Points, in no order, along strands that fork and pass close to each other.
Points whose rows are less than 59.4 apart are linked; no others are.
(194): [-11  -4   2  -6  22  -7 -19  12  -1 -18  11   2  23   5  11  -1  16  -6
  11  27   6  -2]
(476): [-13  -7   6 -20   0   8  -7  21  16  21   5  25   0   3   1  -7  27   0
   3   2 -13 -11]
(534): [-20   7 -23   5  -2  -6 -11  18 -11  -2  -4   8   8  12 -10  -9 -12 -22
 -17   8  -5   9]
(306): [ -8   6  13   2 -13  13 -13  12 -17  28  -3  -9 -30  20  16 -16  -6   6
  -6  -9 -21  -9]
(585): [  7  22 -18  16  -6   2  16  -8  21   4  -2   0   5  -9 -27  27   8   1
 -12 -22 -11  12]
(228): [ -4  -8  29  -6  25 -10   1  -6  -5  15  17   4 -21   8   7   0  -5  32
  -9  14  22 -12]
(895): [ 14 -10 -43  -4  -3 -19  31 -12  10 -19  -4  10  11 -15   5 -21   7 -15
  12 -18 -14   3]
(392): [ -3  -9  -2   1   2   4 -15 -24  -5 -24  -5 -22  -8 -20  17  -6 -23  -8
  -5   0  -3  -2]
(181): [ 16  19 -19  13 -19  -8   5  21  -5   1   2 -22  20  18   5  19 -14 -12
   7 -21  -8  -5]
(704): [-17   9 -10 -19   6 -15   0   6   9 -17 -16 -13  16  -5 -18 -14  19   0
   3  -6   0  26]
(472): [  7   7 -28  -1 -36 -18  27 -11 -15  18   0  14  10  -2 -11   4 -15  -8
 -12  -3  -2  -4]
(14): [ -5  -2  -1   0  -1 -10   1 -27  13  -8   5  15 -13 -23 -27  25 -30  18
 -10  -6  21   3]
(285): [ 18   2  33  13 -16  28   5 -11 -13  29  13   6  10  11   9  14  -4  -5
  -5  20  15  -1]
(486): [-16  -6  22  -8  31 -10   6  -6   2  -4  -8  20 -22   3  -4   3 -10  32
  -2  14  19 -11]
(334): [ 23  -5  20   6 -13  20   4 -19 -17  12   5 -14  12  -4  26  -3   9  -5
   0   8   7  -6]
(379): [-10  -8   7 -22   5  -1   6  13  -5 -19 -24  -3   9  -5   2 -23  23  -3
   6   5   4   8]
(605): [ 25  -4 -28  -4 -18   9  22 -15   9  12   6  -6  11 -14  -3   2  10 -22
 -19 -27 -11  -2]
(11): [  9   6  -8  19 -15  12 -10  12 -10  11   3 -17  21   9  -3  19  13 -20
  -4 -18   0  10]
(336): [ -9  11 -14  -9  -6 -37  24  -3  15  -6 -13  32  -2  -7 -10  -1  -5  27
  20   0  -6   0]
(439): [ 12  -5  32  18  -1  11 -28 -15  -1   2  -9 -19 -31   2  25  -3   6 -10
  21 -17  -5 -10]
(35): [ 18   8   3 -11 -21   7   1 -16 -14  -7  -1 -56   1  -7   4   7  -6  -4
  -4 -13  -9   6]
(662): [ -8   2   7  14  32  -7  -5   9 -16 -13  15  15  11  11  -8  11  14  11
  -5  42  10  -8]
(265): [ 12   8  25  15 -20  25  -8 -21 -12  25   9  -9  -6   6  -8  22 -16 -19
 -15   5   8   8]
(846): [-22  -7  10   9  -1  -4 -26   0 -27  19   2  -5 -31  14   5 -10 -14   0
 -17   1   0  -6]
(659): [ -3 -11   6   5  10  -7 -22  -9  24   9  10  10   9  -6  -1  22   3  -7
   5 -10  21   5]
(341): [  4  -9 -36  -1  32 -15  23  -1  10 -29  -4   5  11   1  15 -30  -3  -1
  15  -4  -6  -1]
(558): [  6   6  11   2 -20 -12  15   7 -13   5   4  29 -15  -6 -30  20 -17  36
  -3   2  26  -5]
(378): [  5  10  13 -15 -17   8  21   7 -16   7 -11  14  33   8  -6  -7  18  -2
   4  27   9   8]
(750): [-18   2 -16  -5  20  -1 -11   5  26  -9  -3   5  -2  -4   4  -2  -7  13
  15 -14 -13   1]
(231): [-21 -17  21  -4  27  -5 -21  17 -16  -9 -17  -6 -19  15  14   0  22   4
  18  -4  -6 -18]
(847): [ -2   1  33  19   9  19 -14  -8 -12 -10 -20  -1 -26  -2  11   2   6   8
   3  12  -5  -8]
(667): [ -1  10   5   9  -6 -11  27  13 -29   6  -1  35  -2  16 -21  11 -11  28
  -3  25  12 -14]
(664): [ -7   6 -42  14  -3  -5  -1  15  -5   0   7   2   4   6   5 -14 -17 -10
 -14  -9 -22  -1]
(754): [  6  16   0  11 -11  13  11  13  25  17  -5  27  -1   6  -2  13 -11  -8
  -3  -4 -13  -6]
(31): [  6  16   4 -14 -25   4   2  -7   0 -10   0 -33  10 -15   4   7  -6  17
   0   0  -5   4]
(502): [  5  15 -10   6   6   5  14   2  38   7  -7  18   4  -2 -16   7   7 -10
  -5 -17 -12  12]
(52): [-15  -3 -21   3  13 -39   5 -13   9 -18   0  32   8  -4  -5   7 -18  17
  23  12  12  -3]
(153): [-10   2  24 -13   1   0 -18  16   1   9  35  16  -6   5 -20   9  -1  16
  -1  33  14   2]
(766): [  7  14  33  -9   5  22   2  -2   3   3  -7 -16   3  11   2 -10   5 -11
  -3  16   4  19]
(352): [  4  -1   2 -17 -18  -1  16  16  -7 -14 -30  16  17  -1  11 -12   4  -5
  15  14  -3  -8]
(207): [ 31  -3   0   0  14  13  22   7  10 -27  -7 -28   6   7  13  -9 -13 -29
   2  -6   1   8]
(841): [  6  -2   3  19   0   0  18  -6 -25   6  -6  15   1   4   3  10  -8  16
 -18  17  17 -13]
(316): [ 21  -9 -25  11  -7  13   1   7   5  -6   8 -23  14  -7  -4   1  16 -28
  -7 -27 -11   9]
(671): [  3 -17  17   9  25   6  -8   5 -11 -26 -29 -10 -16   4  25  -5   1  -1
  13  -3   6 -12]
(539): [ -1   9  41  -3   5   8   2  -7 -15  23   5 -16 -14  15  -1  -7  11  20
 -11  15  13   9]
(732): [ 12   1 -43   1 -22 -10  22 -27  -5  -1   4  -1  10 -23 -13  11  -5 -14
 -18 -12 -15   0]
(324): [ -5   0   1   5   1 -25   7  -2   5  -5   3  30 -19 -12 -34  24 -16  36
   4 -10  22   1]
(547): [  3  14  11 -11 -14  10  14  11 -16  13  -9 -11  23  20  -3  -8  -4 -13
  -4   9   5  15]
(54): [ 11  -1   0   5 -11  27   7   6  -9   4  -8 -16 -19   4  13 -23 -13 -12
 -11 -10 -21  -3]
(544): [ -9   2  10  -5  -8  11   8  14   5  23  -6  37 -10   6 -15   2   3   2
 -13   7  -3  -5]
(768): [-14  17 -10 -12   4 -30  -1  19  11  11   6  11  13  24 -16  -5  -9 -13
   0   4   7  14]
(270): [  6  -9  -9   0   1  -3   8 -40  16  -8  13   8   7 -32 -14  20 -13  -1
 -15   6  17   5]
(156): [  2   8 -11  15  18  -4  18   1 -13  -9  -4  11   8   3   5  -7   2  13
 -11  22   1  -5]
(791): [  6  -5 -29 -13 -10 -25  24  -8  13   2 -11   4   7 -11   4 -10  12   7
  13 -34  -8  -2]
(237): [  7  -4 -13   3 -23 -25  19  -6 -12  24   4  24  19   1  -7   5   3 -16
  -5   3  23  -3]
(308): [-15  -7 -14 -19  14  -6  -3  15  30   0  -4  27   4  -5  -4 -10  27   4
  22 -12 -16  -3]
(89): [  1 -18  10   9   9  28 -28   9 -11   8  15  -6 -11   1  17 -22  39 -16
   1   2 -18  -4]
(579): [ -3   7 -19  -2  -8 -24  16  -4   6  10   5   6   5  -6  -3  -2  11  30
  -2 -13  -2  -2]
(609): [ -4 -19   0 -11   8  -2 -30  -9  18  -9  12   3  21 -16  24   1   5  -3
  21   5  11  -8]
(561): [  2  15  21  12 -17  17 -17 -12   4  14   3 -19 -18  -3  -4  17  -9   0
  -8  -8  -6   6]
(703): [-18   4  28  -3   0  16 -19   8   3  -3  13  22 -12  -8 -30  14   5  10
  -7  31   6   8]
(588): [ 14   3 -14  13  -1 -21   6  14   1  -6  -7 -12  15  14  21  17 -14  -4
  14 -20   5 -15]
(786): [-20 -17   3  -5  18  10 -21  23 -23  -5   6 -14 -15  10  10 -16  41   2
   6   5 -22 -13]
(96): [ 31  -4  12   6 -13  39  11 -14  -3  -6  -3 -27 -17  -9  14 -15  -6 -21
  -3  -5 -22  -1]
(391): [-22  10   4 -20   2 -22 -12  22  12   8  18  22   5  12 -18   3  -6   2
   5  22   7   2]
(253): [ 11 -12  -4  -8  32   5   9  21  14 -30  -9  -6   0  12  15 -30  -8 -16
  14   2  -3   3]
(767): [  0 -14 -12  10   9  21 -16  11   8  -4   8 -11   2  -6   7 -17  25 -14
  -4 -16 -13   7]
(300): [ 21  -7 -12  -2  10 -12   0   1   9 -20  -2 -27  16   4  21   7 -21 -26
  14 -15   8  -6]
(610): [ -7  -2   5  -7  25  12 -14  21  29 -23 -11   0  -7   8   8 -12  -3 -10
  18  -7 -13   7]
(844): [  4  17   3  23  -7  21   7  -4   7   5  -8  -2  -7 -12 -18  25   4  25
 -14  -5  -8   3]
(718): [-22 -16  -7 -15   0   6 -34 -27  11   1   9 -18 -14 -20  10 -18 -18  -7
   2 -17  -7   7]
(238): [-14  12  -1 -19  -8 -10  -9   3  -8  -5  -1 -37  10  -1  -8 -12  10  16
  -4  -3   3  20]
(140): [ 10   4 -10   0  -6 -15  21  -2   3  25  28  32  14   5  -5  -6  -5  -2
 -11  23  13  -2]
(119): [-25  -3   4  12  13 -13 -27   4 -15   6  -6 -16 -17  13  -2   8  -2   9
  -9 -13   8   5]
(67): [  3  -9 -12   3   0   6  -3 -41   2 -16   2  -8   0 -28   1  18 -27 -19
 -19   6   2  -4]
(549): [ 19  -6  29   0 -18  22  -9  -9 -27   6  -1 -35  -6   6  23 -31  19  -9
  16   4  -1   3]
(84): [-21  -7  -2  -1  17 -17 -20  -4  14   2  -2   3  -4   0  -4  16  -6  15
  10 -19  16   2]
(825): [ 34  -7   1  -1 -20  27   1  -2  -6 -16   1 -53 -13  -3  -1   1 -10 -30
   4 -18 -19   5]
(103): [-18 -10 -24 -13   2 -27  -2  -4   7  15  23  14   3  -9  -3  -7   9  41
   5  -8   3 -11]
(154): [-17  -5  29   2   9  17 -22   4  -5  -5  -6  20 -16  -1  -2   9   8   1
   1  30  -5  -9]

A fork is a point with three links, a tip a point with one. Leave the first point through the second and follow the links. Name the first fork or tip that comes.
(825) / (96) -> (84)
(841) / (667) -> (718)
(549) / (334) -> (750)
(154) / (703) -> (664)
(352) / (378) -> (486)
(664) / (534) -> (847)
(308) / (476) -> (549)

Follow the links from the first point to the second, and from the first to the third. Name the last point that the two ways share.
(316) / (379) / (579) -> (253)
(35) / (194) / (544) -> (84)
(300) / (558) / (96) -> (84)
(181) / (14) / (544) -> (750)
(334) / (336) / (846) -> (750)
(664) / (472) / (300) -> (316)
